Each row is a point on a landscape with many valleys, with its height.
From any point a ball rolls to the lowest of the 2 points nearest to it. It stops when none of these is lower. Distance is the straight distance between rows; heights are no part of it.
Q_479: [134  93 165 133 126 133 126 143 113 149 131 161 161 127 170 115  37  61
 145  93 111  89 131 111  77 110 133  93 149 157 148 149]  h=0.90
Q_295: [147 150 127  32 112 124 148 126  66 114  46 132 129 144 107 109 161  92
 138 141 133 112 207 126 115 147 149 141  90 123  92 130]  h=2.90
Q_915: [ 81 107 101 149  99 154 133 108  95 136 146  79 146 112  98 131  74 105
 189 102 123  86 125 175 123  85 146  84 163 103 118 138]  h=0.95
Q_806: [ 83 114  69  87 121 165 114 130 104  87 104 133 153 127 140  82 139 155
 106 124 113 162 106 130 127 112 106 142 109 114 115 129]  h=2.31
Q_904: [180 124  98 144  66 111 126 144 143  99 121  99 186 138 138 109 133 106
 146 137 115 172 122  63 121 154 175 171 128 143 149 139]  h=3.07
Q_188: [134 129 109 162 129 129  99 182 155 165 142 129 134 134 124 146 105 184
 156 171 140 109 204 115 171 171 108 141 151  93 108  93]  h=3.26
Q_688: [112 175 113 123 150 113 126  92 111 109 106 165  78  46  62 140 167 125
 134 105 187 101 166 165 121 156  92 162 113 117 103 139]  h=0.64
Q_635: [ 79 106  88  86 136 164  85 109  96  87 105 173 127  93 120 106 108 139
 103  92 136 123  92 141  93  91 106 135 121 122 109 145]  h=2.11
Q_369: [162  84  91 122 110 137  88 144 183 143  67 131 124 165  79 140 186 112
 107 142 129 117 180  94 146 171 133 211 147 107  88 106]  h=1.36
Q_484: [154 115 147  98 161 154 104  62 128 117 122 170 121 120 115 164 138 145
  73 130 147 134  79 132 122 134 128 103 130 110 121 125]  h=2.01
Q_873: [224  94 177 123 105 134  91 136 132 165 122 120 119 154 120 165 103  90
 176 105 163  93 166  98 101 146 176 126 138 158 142 148]  h=0.33
Q_83: [120  97 121 173 142 141 138  70 172 125 125 102 101 107  66 137 149 115
 141  77 153 136  91 157 141  90 135 138 172 155 138 138]  h=3.83
Q_704: [100 161 125 126 130  97 120 194 155 131 109 159 124 114 108  95 169 139
 123 169 113 120 214 112 122 161  78 173  96 117 120 109]  h=3.82
Q_775: [176 137 114 172 156 157 143  65 165 135 132 146 162 109 105 167 121 111
 148 128 167 138 147 134 187 139 112  89 184 126 135  86]  h=4.07
Q_563: [113 100 117 104 147 183  90 140 148 161 131 121  88 171 156 125 101 156
  77  99 121 139  82 130 104 132 139 188 107 155 120 158]  h=1.75
Q_454: [135 136 193 108 126 102 106 143  84 140 117 141  98 137 133 143 151 113
  84 135 112  66 109 168  51 128 149  97 112  87 123 151]  h=1.21
Q_875: [168 126 113 127 112 103  72 158 154 114 146 141 159 147 197 150 107 158
  70 167 121 146  92  75 115 195 178 170 116 101 122 138]  h=0.70
Q_823: [170 172 166 119 133  87 202 115 110 129 133 115 143 142 161 139 126 118
 154 154 127 157 147 119 158 135 150  70 107 141 137 107]  h=4.14
Q_692: [130  99 147 154 149 161 137  99 169 157 152  65  93 134 113 151 114 133
 147  92 143 122  78 153 161 115 161 146 153 155 155 135]  h=3.70
Q_266: [110 112 107 143 128 137 156 146 146 184  85  60  86 194 118 125 140 122
  91  94 110  87 145 187 101 130 161 172 130 116 108 136]  h=1.44
Q_191: [127 135 119 122 142 148 102 115 150 141 130 133  90 123 143 127 110 122
  75  72 145 130  85 146  65 141 145 190 102 167 142 179]  h=1.56
Q_708: [142 103 136 134  75 110 147 131 123 121 103  79 134 152  78 122 196 129
 139 159 103 132 123 127 135 118 150 134 141  97 119 120]  h=1.88
Q_877: [ 90 166  72 138 115 131 141 118 118  95  97 164 169  97 116  82 139 107
 150 108 127 165 166 122 144 105  92 128 145 157 132 101]  h=3.28
Q_395: [227 120 132 111 109 119 111  94 156  95  91 127 149 122  91 154 192  91
 131 139 145 144 140  92 165 170 166 164 149 119 134 113]  h=1.39
Q_699: [162  94 200 155 131 140 119 128 119 179 168 110 108 148 123 178  95 118
 191 129 146  76 142 139 126 111 145  59 158 130 135 127]  h=5.78
Q_718: [136 157 112 136 124 104 162  92 126 107  72 194 171 111 137  98 122  48
  69  98 115 171 126  96  96 114 113 122 143 176 145 114]  h=2.97
Q_415: [ 92 117 101  88  85  99 114 157 122  82  87 155 194 126 159  70 127 118
 120 150  70 115 110 116 113  64  96 117 160  86 140 126]  h=0.73
Q_462: [193  76 100 131 112 115  96 135 179 159  78 119 146 183 141 163 153 122
 110 131 146 118 185  95 178 173 190 176 160 118  92  92]  h=1.71
Q_571: [148 143 123 163 156 148 173 102 176 152 141  72 143 159 153 148 100 123
 122 104 126 145  90 136 183 135 171 135 159 148 154 104]  h=3.50
Q_94: [169 141 169 115 149 121 183  95 116 132 156  78 121 135 138 158 149 158
 168 154 144 155 109 122 208 142 148  86 112 128 145 117]  h=4.41
Q_122: [126 180 146 108 124  92 134 184  97 133 148  93 140 162 204 126  85 146
 124 170 101  99 136 150 106 174 169 124  87  90 126 149]  h=1.64
Q_818: [154 130 141 123 145 137  98 147 152 128 170 114 136 147 171 147 118 179
  94 150 115 158  73  81 157 178 145 173 100 127 144 143]  h=0.39
Q_585: [112 155 154  66 160 131 138 133  78 150 137 103 125 192 189 144  78 140
 105 138 106 105 118 164 119 140 173 107  88 107 105 139]  h=2.06
Q_498: [ 94 133  61 123 101 141 168  75  92  77 131  80 128  94  96 113 145 103
 143  83 146 148  70 155 117 106 160 149 124 126 125 157]  h=3.48
Q_102: [108 112 136 113 119 112  94 194 132 138 104 127  98 139 101 113 188 145
 111 188 116  92 180 120 100 167  91 179  81  78 101 123]  h=4.00
Q_788: [140 117 141  95 119 148  98  64  91  81 111 174 137  88  97 147 160 124
  63 160 129 123  58 136 101 125 112  89 144  69 114 131]  h=2.24
Q_422: [141 104 185 122  88  88 153 158 101 131 106 113 159 156 120  98 114  88
 205 120 102 109 171 101 108  77 162  87 128 161 151 127]  h=2.40
Q_365: [143 130 126 170 131 149  55 117 180 119 168 161 120  52  86 149 122 161
 113 130 157 138  98 117 121 148  87 157 148 118 155 150]  h=1.65
Q_668: [ 89 147 140 134 125  83 150 127 127  79 135 170 125  64  79  90 193 128
 171 125 131 174 145  99 147 100  77 127 103 167 144 129]  h=3.59
Q_344: [190 113 145 108 152 127 173  73 147 120  87  98 110 159 111 139 202 116
 103 119 132 163 107 136 186 130 152 123 120 140 135 109]  h=2.07
Q_360: [164 120 121 107 154 141 149 103 150 174  69 110  93 189 129 137 127 102
  70  68 141 109 150 166  94 129 175 161 123 156 118 135]  h=1.08
Q_45: [110 178 104 118 122  92 154 140 126 103  68 193 180 122 148  73 132  76
 109 120  96 159 171 100 124  98 100 117 145 168 145  92]  h=3.11
Q_878: [131  90 121 121 118 145 115 126 152 142  86 119 100 139  69 111 172 110
 124 103 134 133 157 118  97 125 119 183 113 153 118 148]  h=2.93
Q_779: [ 99 164  93 127 149 107 174  78 130 114  77 188 132 136 139 106 148  89
  45  86 118 168 114 146 109  96 115 109 130 172 114 102]  h=2.83
Q_827: [186 117 141 130 126 122 125 115 153 171  78 140 125 169 101 148 114  90
 120  94 143 103 185 123 105 130 166 141 151 157 123 119]  h=0.77
Q_789: [131  91 136 140 149 169  50 131 165 154 153 157 103 146 117 165 116 192
  71 149 123 115  89 128 140 133 113 135 163  89 115 113]  h=6.78
Q_536: [ 97 131 131  71 168 146  85 156  94 131 125 181 102  99 166 110  87 161
 151 113 166  99 178 145 119 119  82 120  91 139 112 145]  h=1.60
Q_14: [182 131  96  63 101 126 153 132  78 106  91  85 165 178 171 119 124 120
 128 151 122 162 154 103 144 163 180 132  87 120 104 132]  h=2.35
Q_81: [149 200  96 155  98  90 122 133 156 109  98 145 127 103  99 140 196 116
  75 183 116 115 170 160 138 169 110 160 179  77 114  94]  h=3.68
Q_525: [119 137 129 147 136 158  51 136 134 115 171 179 147  61 139 135  63 148
 104 146 149 112  97 117  88 156  95 126 145 102 147 148]  h=1.41
Q_506: [126 124 172 143 126  98 137 163 133 150 136 133 115 133  96 119 146 143
 173 141 126 118 189 118 136 115 115 111 116 145 138 116]  h=3.85
Q_469: [152 167 151 140 130 117 175 102 131 131 168  83 155 136 174 155  88 102
 114 151 108 125  65 139 119 161 179 118 134 104 149 137]  h=3.72
Q_387: [144 141  83 152 136 123 140 154 182 134 127 126 158 163 171 107 125 146
  82 115 103 193 120  80 142 156 129 178 110 170 144 119]  h=0.97
Q_376: [133 122  99 113 144 159 124 147 138 118 150 120 161 168 184 117 101 176
 112 137 107 198  94  64 176 151 128 153 100 159 139 122]  h=0.71
Q_472: [114 149 174 109 106  85 114 166  71 125 124 119 132 109 166 112 111  87
 118 131  96  52 110 160  41 133 149 106 109  91 144 173]  h=0.79
Q_721: [162 162  65 123 109 164  84 104 105  79 126 154 183 105 142 139 121 144
  98 176 140 149 122 121 151 169 110 122 159  77 111 109]  h=1.48
Q_273: [ 70 101 103 104 148 185 105 161  96 143 163 100  73 110 151 120  89 172
 199 130 167 114 145 147 148 135  85 150  84 133  96 152]  h=2.77
Q_970: [ 93  82 130 124 101 123 151 149 119 130  87 102 131 169  94  84 167 130
 143 127  91 133 142 130 120  77 128 127 126 131 113 118]  h=1.43
Q_76: [126 137 161  96 171 131 111  79 107 107 136 192 108  98 146 144 115 120
  72 105 147 131  63 121  79 128 128 117  91 151 136 154]  h=1.80
Q_166: [120 204 147 162 153  70 152  97 124 129 108 196 119  49 107 135 126  73
 100 118 152 119 158 132  99 149  94 128 135 145 149 122]  h=2.25
Q_595: [ 94 141 143 164 148 141 129  91 132 133 161 133 107  91  93 159 141 167
 134 148 144 108 107 176 147 120 102  88 164  78 118 110]  h=1.78
Q_944: [ 98 120 147 137 155 164  96 109 123 161 166 131  69 118 121 167 108 158
 139 105 157  88 103 183 120 116 120 117 146 124 107 138]  h=1.40
Q_701: [ 72  89 131 107 114 115 117 147 127 104  92 156 149 140 125  71 142 128
 118 115  87 124 107 127  96  47 109 110 141 129 137 128]  h=1.06
Q_838: [ 91 141 112  82 130 130  85 162  90 135  93 165 144 100 149 101  69 117
 171 113 139  61 200 152 110 102  90 123 138 109 122 143]  h=1.57
Q_697: [146 136 185 164  93  56 149 141 145 107 127 149 149 116 108 107 154  82
 112 142  95 139 107  87  72 110 144 118 127 150 172 139]  h=3.06
Q_225: [147  83 134 151 154 143 114 167 200 188 110  81  61 148 111 130 151 105
 136 111 146 120 161 125 146 155  91 202  83 163 134 151]  h=1.16
Q_839: [156 181 166 146 140 108 213  93 118 136 171  87 151 112 166 153  81  95
 167 138 141 131 115 136 141 152 165  86 117 133 160 134]  h=3.91
Q_198: [137 154 169 135 140  97 143 111 129 139 126 146 110 121 134 138 132 108
  77 123 119 108  97 145  75 136 145 115 114 123 143 143]  h=1.55
Q_743: [119 126 123  61 104 123 158 140  58  89 124  77 164 140 166 107 118 145
 180 171  95 137 128 137 173 104 138  66 104  86 120 126]  h=4.91
Q_686: [109 102 186 139 119 109  94 166 120 148 125 167 124 129  96 116 128 124
 159 143 121  73 178 129 109  78 105  85 162 119 129 107]  h=3.61
Q_785: [129 143 105 125 143 159 132  91 141  96 155 130 152 120 156 126 123 145
 107 109 128 203  56  91 147 135 131 146 107 165 157 140]  h=0.99
Q_53: [109  88 162 174 129  88 135 184 179 157 158 140 132 187 136 115 137 166
 120 147  81 151 130  80 155  87 129 104 143 150 140  85]  h=6.57
Q_654: [ 87 123 155 126 157 127  84 136 108 141 138 169  41  98 105 144 161 146
 111  99 156  75 122 185  79 116  91 125 123 127 100 151]  h=1.04
Q_798: [155  52 155 131 120 159  48 155 151 162 143 145  83 150  84 145 141 159
 120 134 136 116 127 115 122 114 110 137 152 126 122 138]  h=6.86
Q_949: [160 112 123 149 103 120  76 145 151 103 146 170 179 116 155 135  94 131
  87 162 117 132  89  74  99 154 144 134 147 100 140 124]  h=0.96
Q_196: [129 109 203  91 151  97  94 169 120 116 151 184 111 128 167 103 145 141
 107 117 112 137 109  85  80 108 116 113  65 171 166 153]  h=1.02
Q_615: [130  96  97 147 117 199  90  78 130 139 153 103 141 106  89 163  83 132
 135 117 152 104  89 154 132 118 138 112 188  80 122 136]  h=5.52
Q_22: [200 158  76 172 137 145 136 101 166 125 125 125 176 131 145 150 115 115
 140 129 153 161 159 108 195 167 133 134 171 135 143  94]  h=3.92
Q_448: [ 89 140 142  90 182 133 115 122  69 107 156 177  66  87 140 142 104 166
 169 103 178  90 134 169 128 118  93  95  89 135  93 139]  h=1.33
Q_607: [164 110  97  98 104 138 123 144  91 123 123  91 178 176 170 140  89 149
 163 161 123 141 150 100 177 154 173 103 128  95  97 113]  h=2.05
Q_384: [152 103 191 100 152 144 127 134  98 176 143 124  97 173 154 153 100 126
 171 102 142 103 150 135 114 104 156  70 109 168 123 138]  h=5.94
Q_380: [104 140  85 167 135 116 165  72 130  75 152 108 101  66  72 131 144 115
 167  70 172 139  72 152 128 105 130 146 141 150 135 147]  h=3.65
Q_346: [ 68 180 150 154 147  84 144 192 119 147 163 132  96  97 174 101 103 138
 166 100 130  99 161 164  84 123 107 130  94 162 143 152]  h=2.73
Q_461: [140  52 171  80 135 142  71 162 139 126 132 176 124 175 152 102 124 151
 103 118 104 151 107  68  97  81 126 120 101 171 144 133]  h=1.34
Q_206: [118 140 112 170 162 157 127  84 177 120 174 164 150 103 141 141  98 143
 123 110 140 187  80  98 159 117  94 110 146 174 156 112]  h=1.24
Q_58: [154 156 126 174  99  87 113 137 173 117 119 168 154 113  84 139 168 112
 109 166 115 128 154 105 134 144 117 136 180 107 131  93]  h=3.44
Q_105: [127 182 130 143 163 113 152 170 149 167 161  99 119 149 191 124  81 164
 136 125 134 145 161 123 138 183 138 166  78 162 147 148]  h=1.20
Q_936: [134 134 149  68 130 150 106  95  76  82 149 147 152 114 154 152 116 146
  84 188 110 120  57 141 124 138 128  73 128  50 107 129]  h=2.19
Q_296: [114  99 133 135 118 161 129 115 100 154 155 116 160 121 145 142  24  72
 165 102 117  76 130 156 102 111 143  76 162 120 128 147]  h=0.62
Q_5: [167 184 109 109 125 107 201  96 120 132 112  61 137 165 171 150 111  80
  72 140 112 123  99 176 116 150 198 127 131 102 127 128]  h=3.49
Q_423: [ 79 167 144 134 147 111 146 162 114 121 181 104  91  94 164 112 125 168
 164 127 135 127 121 141 115 157 110 157  64 142 144 167]  h=2.96
Q_937: [178 137 180 136 107 107  88 161 123 155 128 136 108 114  98 138 135  96
 167 114 146  83 182 111  74 151 146 146 128 155 150 160]  h=0.76
Q_46: [187  65 171 124 107 109  78 141 149 135 130 143 125 173 135 151 143 131
  93 134 115 118 101  75  93 133 181 137 124 128 133 137]  h=2.33
Q_374: [ 99 216 147 155 142  67 156 153 114 129 126 153 123  74 150 107 111 119
 126 131 134 111 171 151  97 152 111 125 101 135 148 136]  h=2.49
Q_251: [181  80 113 158 112 108 129 149 178 143 118  96 141 166 125 145 175 142
 139 149 126 148 148  74 218 160 149 157 148 127 117  98]  h=1.67
Q_776: [ 84 145 125 155 147 142 150  88 139 120 168  77  94  97 108 148 167 172
 134 132 136 132  58 176 180 132 121 140 142 102 135 125]  h=2.18
Q_285: [ 93 117  57  99  82 146 159  99  90 100  78  73 134 128  75  87 166  86
 128  88 129 135 126 155  92 107 156 181 114 124 105 157]  h=3.29
Q_938: [ 91 113 204 120 159 136 125 145 106 168 193 144  89 154 170 151  89 125
 184 104 126 101 102 149 115  79 128  66 123 178 129 128]  h=6.08
Q_725: [138 107 161 143 152 138 121 136 169 159 155 145 117 161 149 137  92 142
 120 107 118 157 109  98 121 107 137 124 124 184 154 126]  h=1.81
Q_404: [211 111 144 104 136 116 149  70 164 104  69 128 125 141  68 136 222  72
 127 109 138 168 150 111 174 130 144 146 139 161 138 112]  h=1.73
Q_146: [134 139 123 155 160 117 139 175 193 169 131 103  92 136 146 124 130 134
 119 115 135 148 169 112 133 173 102 198  67 164 145 150]  h=0.88
Q_474: [ 90 131  77 119 150 153 143  77  94 112 113 156 116  97  90 136 103 127
 157  82 180 124 152 163 154  95 103  99 142 132  86 108]  h=2.13
Q_400: [101 152 129  91 173 114 142 120  86 113 129 158  64  76 108 131 157 150
 161 115 185 104 176 154 122 154  78 146  59 138  95 142]  h=1.00
Q_393: [122 129 120 118 130 124 190 152 119 134 125  87 141 151 149  99 148 148
 173 142 121 179 158  94 170 139 118 131  72 157 135 119]  h=2.76
Q_572: [150 176  93  83 129 140 200  37  62  76 116 130 128 123 150 142 161  86
 109 136 145 172 117 160 167 106 125  69 126 139 110 110]  h=3.42
Q_301: [ 93 132 117 144 128 120 154 150 133 111 157  79 109  79 120 105 171 153
 174 143 141 162 120 107 137 160  89 178  49 139 144 159]  h=3.18
Q_341: [ 99  92 166 154 137 122  76 120 149 111 162 189 105  79  62 127 166 166
 129 140 134 140 112 114 123  87  76 107 145 128 137 129]  h=1.79
Q_52: [146  64 141 165 132 134 138 170 187 195 108  80  84 180  89 134 152 127
 165 129 135 111 183 109 181 128 111 164 124 157 122 117]  h=1.54
Q_103: [ 78  92 141 188 107 126 114 149 143 164 114 127 110 147  74 114 125 119
 146 111 107  84 159 169  99  59 123 102 194 128 116 115]  h=3.35
Q_803: [167 109 138 109  91 111 120 138 104 116 108 142 177 148 131 137 123 119
 157 170 121 120 162  93 146 126 161  89 147 100 108  95]  h=1.68
Q_927: [132 170 102  75 141 133 167 116 100 106 118  89 102 138 162 132 186 160
  68 178 123 163  99 156 159 176 116 153  84  94 105 135]  h=2.65
Q_51: [111 144  64  54  94 143 153 114  69 101  48 112 157 136 109  85 138  79
 135 104 122 131 177 142 113 114 151 151 115 129  96 130]  h=3.10
Q_4: [131  77 150 147  90 141  40 158 133 117 140 150 133 111  69 124 139 146
 139 151 122  98 128 103  96 106 116 133 171  96 131 133]  h=6.94
Q_656: [ 75 111 171 162 151 114 129 164 149 167 142 181 137 150 158 121  71 115
 115 131  91  71 141 153  99  76  99  63 173 120 128  99]  h=6.32
Q_129: [133 135 129  87 147 139 142 121 104 123 123 119 120 131 144 121 128 155
 130 125 141 154 131 124 129 147 134 134  74 139 125 144]  h=3.02
Q_426: [156 158  98 167 131 110 130 140 177 106 149 154 156 132 147 124 166 154
  95 150 107 193 127  92 176 153  96 143 127 139 151 102]  h=1.26
Q_553: [ 61 139  70 125 142 146 163 131  97 115 154  87  85 104 123 119 103 150
 184  89 164 115 130 171 133 124 116 154  93 135  97 144]  h=2.55
Q_464: [102 171 137 134 129  80  82 192 145 127 112 201 141  97 112  99 129 136
 102 162 109  93 198 112 104 133  86 140 146 105 135 101]  h=3.66
Q_337: [141 147 154  67 132 139 162 106  60 119 151  84 135 144 156 151 115 161
 165 174 131 139 117 142 185 137 157  64  97  89 111 122]  h=4.69
Q_744: [120 167 101 102 138 131 160  64  54 109 103 160 151  68 104 146  95  76
 162 121 172 107 172 154 151 121 113  69 149 107 102 106]  h=1.86
Q_302: [112  96 157 158 150 133 106 142 178 154 172 137 116 172 127 153 138 187
  85 150  91 142  72 102 172 112 122 125 154 121 135  99]  h=6.69
Q_139: [ 97 124 123 143 154 172 103 165 133 179 172 111  97 128 141 143  80 196
 171 150 150 113 165 143 173 146  92 124 131 116 114 123]  h=3.01
Q_753: [ 89 109 116 166 103 129 119 139 152 158  96 116  90 128  48 109 157 102
 143  94 130  94 177 159  83  96 120 177 165 150 112 144]  h=3.12
Q_137: [203  89 192 139 142 124  77 140 185 149 169 135 103 142 140 160 123 128
 124 112 138 136  93  80 122 142 151 146 117 168 171 156]  h=2.08
Q_481: [115  50 131 116  93 172  73 172 101 155 134  86 117 175 123 132 104 160
 159 138 103  87 126 136 129 106 149 115 148  90 100 133]  h=2.94
Q_720: [145 127 161 122  98 101  99 192 102 133 136 107 137 149 170 113 113 130
 134 136 103  87 131 117  71 145 170 136 100 111 141 158]  h=1.23
Q_658: [ 75 127  61 142 156 141 193 100 115 110 129 117  83 120  90 124 112 134
 179  58 171 130 135 168 150  87 115 134 123 168  85 114]  h=2.34
Q_619: [123 158 140 168 121  99 143  97 139  90 142 180 155  66  91 120 165 106
 138 135 135 173 117  97 145 107  84  98 141 154 160 116]  h=3.77
Q_761: [134 133 135 117 120 106 206 116 126 124 114  76 120 162 129 114 193 132
 127 140 102 181 113 123 169 118 137 124  96 152 135 121]  h=2.45
Q_584: [159 119 187 174  83  92 144 145 125 135 156  95 152 123 112 131 117 102
 194 145 119 105 131 103 104 121 162  97 138 127 162 142]  h=2.03
Q_932: [151 161 106 162 137 131 190 112 157 167 134  84 169 165 172 140  44  80
 134  94 125 134 132 131 124 142 184 125 146 159 149 125]  h=3.67
Q_436: [ 74  99 106 129 126 126 151 135 128  93 126 122 106  93  85  90 177 133
 195 121 148 163 144 103 138 108  69 160  79 167 118 139]  h=3.40
Q_118: [146 121 163 162 102  75 105 147 172 119 128 161 132 118  66 115 186 110
 109 144 102 136 137  85  97 116 121 149 147 137 153 130]  h=3.25
Q_85: [121 107 155 104 157 122 139 124 145 126 120 177 138 168 161 110 119 138
  91 106 101 179 105  86 118  90 132 107  95 185 142 116]  h=1.59
Q_158: [148 114 154 156 140 136 134  77 138 114 143 183 162  99  83 148 142 123
 160 146 150 158 135  96 170 103  90  61 169 140 138  95]  h=3.96
Q_845: [137 149 135 153 152 120 104  66 149  94 142 175 116  39  95 147 144 116
  91 102 166 140  72 127 103 145 102 144 131 132 154 154]  h=1.87
Q_880: [157 109 159 154 143 175 120  84 135 162 181 110 127 106 119 186  62 121
 175 130 165  85 116 149 142 140 140  86 177 103 137 132]  h=5.63
Q_578: [168 170  94 130 118 141 184  55 107 103 120  99 147 119 131 151 148  85
 110 141 143 143 113 168 162 130 138  91 163 109 129 112]  h=3.69
Q_846: [153 177  86 140  96 129 152  94 117 107  96 132 143 129 112 143 169 104
  86 165 119 130 144 168 149 133 119 111 183  88 106  92]  h=3.89
Q_976: [176 158  97 156 144 143 147 112 157 144 139 132 186 132 171 145  39 107
 143 113 155 152 150  96 140 163 146 122 144 157 150 120]  h=3.78
Q_754: [133 121 120 105  84 110 161 146 109  98  88 116 190 145 134  76 120  92
 184 116 101 157 158  83 124  85 145 116 120 169 148 121]  h=2.67
Q_424: [127  97 149 115  95 145 116 129  85 120 138  76 118 117  91 130 159 160
 172 155 130 110 110 134 132 132 140 123 116  82 128 154]  h=1.72
Q_746: [142  52 184 136 147 153 118 173 154 210 151  93  48 187 119 145 147 141
 160 116 136 115 136 120 167 114 112 132 117 176 125 142]  h=2.00
Q_364: [ 95 159  50  96 154 144 138  80 105  97 102 147 103 105 126 120 119 115
  58  63 162 133  89 165  81 130 141 176 103 138 104 155]  h=1.18
Q_270: [107  63 124 104 122 161  67 214 120 165 123 125 109 190 158 110 107 170
 123 148 102  88 156 128 117 119 116 137 123 102  98 120]  h=2.74
Q_678: [102 167  62 111 146 141 110  90 111  88 107 165 105  55  98 120 148 136
  87  96 176 133 126 157 105 157  95 182 107 119 107 149]  h=0.94
Q_556: [137 133  97 113  70 102 113 156 109  70 108 160 205 117 177 106 120  97
 114 194  82 124 130 105 133 115 117 104 173  72 121  99]  h=0.34
Q_186: [138 198 129 115 121 102 170 111 132  94 138  88 110 125 170 142 178 142
  49 174  93 163  57 160 135 155 138 143 116 101 138 128]  h=2.95
Q_516: [120 111 171 119 147 121  68 152 130 140 150 187  75 102 128 124 136 126
 104  92 145 116 112 128  65 116  98 133 104 170 142 164]  h=0.68
Q_941: [166 134 116 163 111 119 158 142 156 130 147  57 152 144 148 131 129 138
 147 129 121 164 101  96 167 155 167 152 130 139 162 133]  h=3.27
Q_149: [ 91 120 149 185 141 137 101 134 174 129 187 165 136  90 113 133 109 169
 134 142 123 144 103 110 137  99  84  98 160 133 150 115]  h=1.50
Q_515: [187 122 124 123 126 129  73 113 187 121  92 160 124 109  61 148 181 111
  98 123 140 125 163 102 131 169 127 192 154 114 123 125]  h=1.07
Q_27: [101 126  77 113 151 174 110  65 141 106 134 131 106 111 123 138 111 126
  70  64 155 147  37 152  94 116 145 183 128 147 125 157]  h=1.37
Q_600: [115 121 142 118 113 152 117 112  77 109 170  94 147  97 127 138  87 133
 191 136 138 102 107 142 128 119 144  80 125  94 134 153]  h=1.31
Q_120: [145 190 139 141 168  85 137 170 162 150 149 132 117 137 173 138 124 171
  92 166 126 133 161 129 145 198 123 155  86 116 133 125]  h=1.52
Q_905: [116 109 140 108 125 131  97 129 104 131  85 182 137 110 134 100  73  69
 134  77 135 106 150 109  72  89 121 125 136 170 143 146]  h=1.13
Q_550: [ 79  82 102 117 137 149 121 165 156 140  96 140 105 151 117  80 146 136
 119 108 118 158 158 112 105 100  81 172  85 175 113 130]  h=2.75
Q_435: [146  68 163 120 131 142 102 194 124 195 134 102  81 205 153 146 127 156
 137 138 123  85 158 118 134 142 138 132 109 132 101 127]  h=2.42
Q_391: [ 93 141 151  78 172 126 170 105  88 149 119 126  89 175 165 132 113 128
 110  91 125 114 118 171 109 103 158 106  78 155 101 133]  h=2.37
Q_91: [138 141 105 134 131 165 103 108 127 106 161 155 186 112 165 147  62 128
  86 157 121 131  77 118 115 165 127 115 159  85 128 127]  h=1.19
Q_388: [114  98 108  99 130 138 126 141 134 106 103 158 139 149 116  97 183 153
 105 142 111 186 138  91 148 115  85 136  98 144 118 107]  h=2.53
Q_500: [175 161 101 115  68  97 152 145 112  83  95 131 207 138 160  95 120  69
 160 146 103 172 161  59 129 138 162 134 134 165 147 114]  h=2.87
Q_153: [ 91  78 102 108 138 190  68 118 147 135 127 173 102 138 133 117  85 145
  89  88 127 150  77 132  99  82 113 143 140 163 112 145]  h=1.93
Q_248: [118 118  83 117  81 164 160 126  76 107 143  39 172 136 127 113 120 143
 195 144 111 159 113 124 185 115 149 101 129 101 128 128]  h=5.13
Q_71: [ 64 135 127 175 152 122 149 153 176 153 138 174 157 150 168 108  70 128
  91 119  82 133 118 134 112  84 108  94 163 146 136  90]  h=6.40
Q_234: [118  82  66 142  93 201  99  82 113 103 139 112 195 123 100 132  83 110
 145 119 120 142  82 123 138  98 132  93 193  95 123 121]  h=5.42
Q_371: [ 83 170  62 153 100 145 134 156 127 115 120 114 163  82 104  88 113 131
 180 125 141 139 194 128 139 145 100 168 139 132 131 122]  h=3.46
Q_687: [138 146 110  72 129 131 163  76  77  96  96 127 131 113 119 122 154 113
 121 114 149 159 121 141 131 120 138 107  97 133 113 131]  h=3.19
Q_138: [ 64 130 188 132 153 125 132 157 115 168 171 140 120 161 188 137  72 111
 132 114  88  70 102 178  84  92 131  79 141 131 126 124]  h=6.22
Q_407: [147  59 140 130  89 116 106 161 128 149 112 104 133 199 133 143 133 144
 115 146  99 103 122 108 123 119 190 122 149  98  99 114]  h=2.62
Q_260: [165  98 108 168 101 121 125 130 152 122 136 125 178 164 133 144 139 139
 141 159 115 160 125  80 184 128 146 101 173 116 123  83]  h=1.25
Q_414: [119 149 125  84 180 135 163  81 123 118 114  98  65 115 123 148 195 156
  80 135 155 130  90 181 163 164 122 154  86  99 110 132]  h=2.32
Q_434: [111 116 118  87 115 134  91 125  79 121  92 164 172  79 143 108  40  62
 180  98 132  69 166 118  99 102 108 112 159 117 143 152]  h=1.35
Q_475: [130 182  93 133 122 102 189 135 143 134 107  76 124 178 181 126 152 132
  52 150  82 150 100 164 135 154 162 150 126 108 119 115]  h=3.23
Q_72: [135 133 102 154  91 100 138 155 143  91 129 166 186 157 170  97 145 122
 108 175  81 170 129  87 153  99 118  98 161 124 134  76]  h=0.80
Q_375: [186 140 110  39 128 126 155 109  76 123  61  95 122 172 138 141 152 117
  90 149 143 125 163 148 123 174 172 147  83  95  85 135]  h=2.63
Q_795: [159 134 163 172 106 107 117 162 139 156 158  74 114 123 120 153 126 145
 167 141 131  81 134 141 119 158 157 138 139  98 153 146]  h=1.63
Q_249: [ 88 160 125 120 174 111 205  81 123 138 115 149 110 157 148 134 135 124
  91  98 122 156 104 164 138  90 134  90 113 158 110  97]  h=2.64
Q_561: [ 63 110 138 157 139 109 114 204 179 143 151 157 131 168 159  82 114 173
  97 135  70 139 125 108 118  82 102 127 130 145 146 102]  h=6.48
Q_872: [112 138 128 154 121 128  76 181 138 148 140 153 127 111 118 129 111 171
 119 161 122  87 174 143 111 146 104 134 147  81 121 111]  h=3.47
Q_326: [123 156 163 166 165  88 164  62 121 115 146 184 100  48 107 150 125  84
 100 104 160 103  88 146  92 143 106 109 143 130 141 142]  h=2.04
Q_912: [ 97 171 104 145 156 119 151 124 155 132 123 109  86 100 116 131 186 160
  77 139 132 127 117 186 142 165  99 169 113  90 122 130]  h=1.99
Q_962: [ 99 157  88 163 137 126 149 119 157 110 146 131 120 105 118 114 202 163
  97 154 115 182 114 142 182 142  68 142 128 117 132 111]  h=1.62
Q_406: [128 108  76 147  72 174 115 106  97  97 131  85 183 118  81 125 138 135
 185 144 125 150 119 118 170 107 130 111 177  91 125 117]  h=5.29
Q_733: [122 129 109 119 109 148 129  91  77 108 115 156 191  67 107 126  62  71
 182 125 144 103 156 120 132 120 112  80 167 108 128 121]  h=1.58
Q_643: [170 116 183 155 123 122  86 179 147 169 167  80  74 107 114 148 160 130
 175 119 155  88 149 141 104 171 123 167 111 138 160 174]  h=1.22
Q_2: [176 146 124 109 115 142 114  94  96  94 148 129 158 107 135 170 127 145
 121 198 141 128 103 132 157 166 133  83 149  55 112 118]  h=1.85
Q_309: [ 95 161 114 153 112 115 149 164 126 149 114 117 144 121 115 101 110 129
 175 130 123 110 208 150 131 123 121 122 137 128 124 108]  h=3.64
Q_978: [ 80 129 145 122 141 149 153 111 103 151 157  48  76 135 115 151 161 170
 138 134 132  87  80 190 159 136 142 146 118  81 111 140]  h=2.30
Q_756: [142 140 157 163  92  64 182 145 149 112 131  77 133 131 116 101 188 118
 134 136  90 172 100 104 117 122 151 143 105 152 169 144]  h=2.80
Q_66: [ 86 138 120 152 121 139 162 149 118 178 142  31  85 154 125 132 126 137
 147 109 120  72 134 199 118 137 155 158 125  99 119 151]  h=1.84

For each start below, name the point where the ball stops.
Q_753 | Q_688
Q_309 | Q_472
Q_138 | Q_818
Q_704 | Q_434
Q_469 | Q_818
Q_102 | Q_434
Q_619 | Q_818
